Each row is a point on a tangle of strands that fork, close into loops and nearly touch. The rows are in no order.
Two points are linked if the straight distance between their rows is under 59.4. Some points are linked to none.
Lolav: [-13   2 -22  13   3  24 -20  12   5 -14 -12 -11  36  -9 -23 -23  40  37
   6   1 -34]
redi: [  9 -28   6 -18 -14  -3  10 -15 -30   4   2 -29 -36   5   1  19  -2 -29
 -27   2  34]
keruz: [ -7  20   8  -4  -9  19  -1 -11  29  -1  19  20  20  19  -6  -4  40  -1
  16  -4 -33]
vikek: [-26 -15 -18  -2 -22 -19  18 -37 -33  -1  -2 -42 -19 -44 -25  36 -36 -23
 -42 -21  28]
Kaban: [  0   6  -9  18   3  12   8  10  -5  10 -30  24  30 -23  -1  13   2   1
  -1  17 -13]
Kezug: [-16  -6   1   8 -15 -30 -26  14 -16  -7  -3  12  32 -28  -5 -21 -12  32
 -18  -5   4]
gib: [ 37  20  25 -18  17 -10  25  18  28   8  30   4 -21  51  14 -35   7   6
   5 -21  20]
ked: [-49   4 -32  29 -16 -14 -39 -10   8 -27   4  15  -6 -19 -19  24  26  13
   7  -1  -1]
rud: [ 10   3  17   0   2   2  -6  -2  54   7  23 -19  25  33 -22  -6  38  26
 -22 -23 -18]
fos: [  8  17  13  -3 -12  -7  22  17 -13  13   8  48  17  -5  20 -30 -18  -4
   7   6   7]
Tobab: [ -7 -12   7   7  -9 -14 -19  17 -15  13   1  22  31 -12  10 -32 -19  31
   5   7   4]
nanur: [ 20  26  22  -1  16  11  17   8  45  20  33  11  10  38  -1 -41   9   2
  35 -13 -16]
zis: [-22 -15 -24  25 -10 -18 -15  -6  -8 -19 -21 -19   1 -29 -41  31  -6   3
 -28 -15  34]
Buno: [ -4  -6   3  31  -5  28  -2  30   5  31  -1   3  40   6 -12 -38   6  27
  25  18  -5]
kidi: [ 11 -15   8 -18  10  10   5   8  -6  -3  -9   5 -24  21   6   1  10 -25
   2   9  23]
kir: [ -3   1  -1   6   4 -37 -13   6  -8  -9 -24   1 -37 -25  36  31 -57  -4
 -10  24   2]
gibez: [  3  11  13   0  -3  10  40   1  -9  21  -3  16  -4   5  -5  29   5 -43
  -9   4  20]
Nin: [ 26  -9  24 -32  13   8   9  10   8  -3   2  -2 -19  40  11  -8  19 -13
  -7  -2  10]
funu: [-20  25  -8   2 -12  19  -5  -9  12  -9   7  20  38  -2 -10 -12  39  17
  16  -6 -47]
kepaf: [ -8  17  -9  23   3  26  12  19  12  12   4  38  19   4   3 -21  15   4
  40  19 -13]
zuv: [ 51  20  23  -5 -42  -5  32  11  -8   5  37  -2  -8   9  31  -9   7  11
 -37  -7   6]
rad: [ -7  18  25 -12  -2   6   9 -16  38   9  31  17   4  33  -3  23  38 -15
   2 -15 -20]
rab: [ 26   1   9 -29 -36   1  13  -6 -29 -19  12  -7 -34  -7  31  -3  -8 -16
 -41   8   6]
Vepez: [ -7 -27  -7 -10 -21  -9   7 -30 -35  -1  -6 -39 -28 -22 -11  26 -23 -24
 -38  -2  31]
zov: [-37 -11 -21 -11  12 -32   3 -29 -22 -13 -10 -57 -32 -54  -8  40 -65  -7
 -26 -28   2]
fimo: [  6   4  25 -25 -12 -17 -13  -4   6 -12   9  12  34   2  -8 -31  14  14
 -16 -25 -16]
tam: [-23  10 -26  38   1 -10 -25   5   3  -8 -17  10  10 -28   2  30   7  24
  14  15 -18]
rumo: [ 14 -17 -19   7  18  -5   8  -9 -27  -5 -31 -34 -30 -21  21  39 -59  -8
  -9  13  13]
viz: [ -3 -24   7 -49   6  -8 -13 -11 -29 -20 -14  -1 -31  -4  15   9 -15 -23
 -25   9  -2]
nusi: [  2   3 -15  18 -19 -34  -5  -4 -16 -12 -21 -19 -37 -36  33  24 -63   7
 -33  17   6]
zitud: [  0   0   1   2 -16 -13   2   5 -15  -2 -17  25  10 -20  13   0 -21  -3
 -24  14   6]
tizuk: [  0  19   5   6  10   8  18  30  -2  16   4  45  18   0  12 -36  -7   1
  35   9   5]
Fuba: [  7  -1  -9  -2  12  13  14  -2 -18   1 -38   6  14 -23   0  31 -14 -16
 -15  12  -9]
zek: [-15  -5 -26  14 -15 -19   6 -19 -22 -14 -22 -33 -10 -43 -17  38 -46  -3
 -46 -15  21]
nivot: [-21  -8  -5  -5   8  11  13 -22 -22  15  -7  -1  -5 -20 -14  48   6 -40
   5   3   1]
Duvi: [-22 -10 -16  -9  12 -21 -27  -3 -13 -29 -27 -12 -12 -35  -9  28 -17   0
 -26  -4  -2]
rulus: [-12  -8 -11   7  -3  23 -19  -5  15 -15 -10 -10  12  10 -23   7  43   5
   0   5  -8]
duli: [ 31  -1  17   5  -8   4  32  17   9  17   5 -15 -16  35   1   8  19 -13
 -27  -3  32]
nek: [-18  14 -28  29  -7  28   3   3  10   3  -3  24   5   5   2   4  29   3
  32  23 -25]
dulu: [-17   5   0   9  -8  16  13 -14   1  12  -1  20   2  -2 -14  41  21 -36
   4   7   3]
dat: [  1 -26 -13  -3   7  -6 -20  -5 -14 -13 -32 -13  -8 -14  -4  20  -9   1
 -18  10  15]
lalu: [-24  -7 -11 -29   8 -27 -18 -13 -23 -25 -23 -20 -33 -37  14  27 -43  -6
 -38   0 -13]
vaf: [  3   6  15  12   1  22   5  26   1  36  16  11  35  18  -5 -55  -6  22
  37   2  -4]
gerup: [ 37   7  37 -30  -9 -20   2  -8  10   3  18   1  22  22  12 -36   7  18
 -19 -31 -21]
mipup: [ 31   9  21 -36  -8   2  28   8 -19  -7   7  11 -20  13  29  -8  -3 -22
 -25   1   2]
Belup: [-13 -11 -26  26  13  28   6  -6  -4  11 -10  -2 -22   6 -11  37  22 -24
  33  16  17]
Netas: [ -5  33   5  10 -15  17  -1 -17  34  19  40  10  39  17  -6 -37  23  14
  37  -9 -49]
Dived: [  6  27   8   7  23  16  21  29  35   2  24   2 -12  39 -14 -47  19   3
  32   8  35]
fasir: [-11   8  17 -17  -6 -16 -26  -6  -3  -8  16  16  48 -13 -14 -45   4  27
   6 -34 -24]
pobu: [-28 -23 -17 -20  24 -17   3 -35 -31  -5 -13 -44 -19 -47  -7  40 -43 -20
 -15 -10  -5]
Dalem: [ 11   1   9  11   4  16  10  22  31   8  12   3  -4  36  -9 -23  23  -4
  15  10  27]
Gibug: [-16  -1 -11  24  -5  29 -15  15   7  16   1  -7  45  -2 -20 -35  22  40
  19  11 -29]
Tulot: [ -3   1  -3   2   0  28 -15   3  25 -16  -2 -21  28  12 -32 -17  49  24
  -6  -8 -30]
kolol: [-11 -38 -21  10  24   8   9 -31 -26  17  -8 -32 -17 -21 -17  55 -14 -20
  33   5  17]
reb: [-12 -21   1 -38  19  -1 -31  -8 -12 -27 -16   9 -14  -4   5  11   7  -7
  -4   6 -15]
feri: [ 10  33  18  -5  14  13  30  22  19  14  16  34  10  18   2 -44   8  -2
  38   0   1]
tiz: [  6 -33  -4  -5   1   3  -5  -6 -17  -3 -16 -12 -24   7  -3  18  -2 -21
  -9  10  35]
Nakek: [-16  22   7  -9  -9   2 -21 -15  17 -11  22  12  45  -4 -19 -36  30  22
  17 -30 -41]
fon: [  5 -19   7 -26  11   0 -37   1   4 -16  -1  18  10  11  10 -42   2  21
  24   4 -16]
rasin: [ 24 -24 -13   3  12   3  -9  20 -18  -7 -36  -6  -7  -4  15  -4 -15   7
  -9  21  14]
gefe: [  0  -4   5  12   1   7  -5  35 -25  32   5  19  32   0  13 -44 -27  31
  23   6   4]
Sav: [ 24 -22 -20   5  27   7   6   9 -24  -5 -42 -21 -24  -6  17  21 -33  -6
  -3  18  19]
Giz: [-27 -22  -6 -18  18  -6   9 -33 -31   9  -7 -17 -17 -36  -7  45 -22 -34
  -1   2   1]
dil: [ 19  39  20  -5  28  -8  30  26  36  10  33  -1 -15  46  -3 -50  10  14
  15 -11  37]
rup: [ -4 -18  -5  -5  13 -18 -27  14  -3 -15 -13  25 -18  -7  24   3 -19   4
  11  24   7]
Gafuv: [ 10  17   4   5  -4   5 -18 -22  64   5  56  -9  11  42  -6 -28  25  13
  25 -13 -31]
Dor: [ 34  30  18 -34  14   1  41  23 -11  -8  12  11 -27  27  21 -26   5 -14
  -5  -5  21]
letak: [-28  15  -6  14 -11  24  11 -10  13   9  16  26  -9  16  -6  30  38 -33
  25  12  -1]
zisop: [ -3  -6 -21  24  33  -6 -11 -12 -10  -3 -27 -30 -20 -22   7  69 -25   1
  32  13 -10]
Rubi: [ 40   7  20  -8 -27   0  36   8  -8   7  21 -17 -23  20  19  13  15  -9
 -44  -5  18]
Nepe: [ 32 -16  27 -33  -7 -11 -11   0   7 -12  10   0 -10  38  18 -36  11   5
 -10 -10   7]
zegif: [ 24  -5  23 -25   9   0 -15   6   7   1  12  16  14  26  13 -59  -2  10
  31  -8  -8]
Befo: [ 14   9   5   0   6  27  25  17   1  12 -23  18  22   1  -4   1  13 -11
   1  13 -14]
rukar: [  4  22  30   0 -15  -4  10  -1  14  28  26  30  46   9   0 -36   2   7
  19 -17 -17]
Vuzu: [ 41  19  22 -14   0   0  34  27   0   7  17   7  -5  30  21 -46   4   6
   3  -7  15]
kube: [ 37   0  35 -21   5  -3  -3   0  15  19  19  -6  24  31   9 -57   2  22
  13 -24 -24]
Pova: [-16  -9  -8   6  11 -23 -19   2  -7  -8 -19  16 -30 -19  18  37 -31 -12
   6  20   5]
rem: [-33  14 -36  22  -6  26   5 -12  -1  -1   7  23 -22  19   8  22  34 -18
  38  21 -13]
bon: [ 20  19  20   1  10  -1  -9 -15  58  26  47  -3  16  36   2 -45   7   8
  33 -25 -32]
domi: [-20  -5 -29  23  -6 -37 -13   6  -8 -29 -25 -29 -13 -47 -28  31 -34   7
 -38 -23  22]
sipif: [-13   3 -28  37  11  -4 -13  -6  -3  -3 -29  -4  -3 -28  -1  56  -7   5
  18  13 -10]
vefi: [ 12  13  24  -1 -21  -6  19  10  -3  19   8  30  40   0   3 -27   0   5
  -8  -4  -6]
boful: [  5 -14  -2 -32 -18  -4   2 -14 -38 -18  -6 -16 -39 -16  25   7 -24 -18
 -45   9   5]
tamot: [-35   4 -29  26 -17   9 -25  -9  13 -22   3   3  12  -3 -25   9  44  13
   4   0  -5]
biduz: [-37  -3  -7  11 -12 -33 -41  17  -1 -24  11  16  26 -31 -20 -27   1  34
  -4 -24   2]
Beg: [ 34   4  15  17   1   7  31  33  29  20  14 -15  -8  44  -3 -21  21   8
 -10   0  35]
lubif: [ 25   9  15   1 -16  10  34  17 -12  13 -13  13  24  -3   8 -10   2  -5
 -26   7   0]
vezir: [ 14   3   1  -3  -8  15  34  -6 -27   9 -22  -2   1 -12   5  25 -13 -34
 -29   7   8]
kagit: [-14 -16 -21  22   1  23 -19  -5  10  -6  -9   2 -12  13 -11  14  32  -5
  21  19   7]
mupo: [-17 -23 -21  13  25   7   1 -12 -18  12  -9  -5 -35  -9  -3  46  -7 -29
  36  14  24]
sakil: [ 10  24  30   0  -7  -4  -5 -15  35  34  40   8  42  21  -4 -44   5  12
  23 -29 -33]
buve: [  2  -8 -18  15  -8 -24   1 -24 -19  -9 -23 -49 -41 -30  19  41 -73   5
 -27   5  14]
Musot: [ -4 -16  -5   5  33 -17  -6 -12 -17  -1 -25 -33 -33 -23  16  59 -53 -13
  15  14   1]
rigi: [  1 -25 -10   9 -15  -5  -3 -14 -16  -7 -19 -39  -1 -12 -36  27   7 -10
 -37 -14  38]
furo: [ -2  13   0   5  -3  14 -13 -16  68  -2  44 -19  10  43 -17  -3  42  21
   1 -13 -35]
med: [ -4 -21  -5 -17  18   4 -38   6   3 -23 -12  17 -14   7  14  -8   6   7
  20  18  -6]
Rosik: [-43  -2 -21  12 -10 -30 -45   6   8 -37   5  19   0 -27 -21   1  13  21
  -2 -15   3]

A piece is all that can be reached along the links. How many separate loops has the piece of each point below (a circle has one, a figure eight two, a Y none), and how many tips (points with one link)?
Buno => loops 1, tips 1
Dived => loops 0, tips 6
Kaban => loops 2, tips 3

Name the points in between on the shortest way along the links from the first point to the second, in order.
vezir / furo => Fuba, Kaban, Befo, lubif, vefi, rukar, sakil, bon, Gafuv
rigi / mipup => zis, domi, zek, vikek, Vepez, redi, tiz, dat, rasin, Sav, rumo, buve, nusi, kir, Pova, rup, med, reb, viz, boful, rab
kidi / rad => tiz, dat, rasin, Sav, rumo, buve, nusi, kir, Pova, rup, med, fon, zegif, kube, gerup, fimo, fasir, Nakek, funu, keruz
letak / rud => rem, nek, kepaf, tizuk, feri, nanur, bon, Gafuv, furo
kir / Rubi => Pova, rup, med, reb, viz, boful, rab, mipup, Dor, Vuzu, gib, dil, Dived, Dalem, Beg, duli
Tobab / kolol => Kezug, biduz, Rosik, ked, tamot, rulus, kagit, Belup, mupo
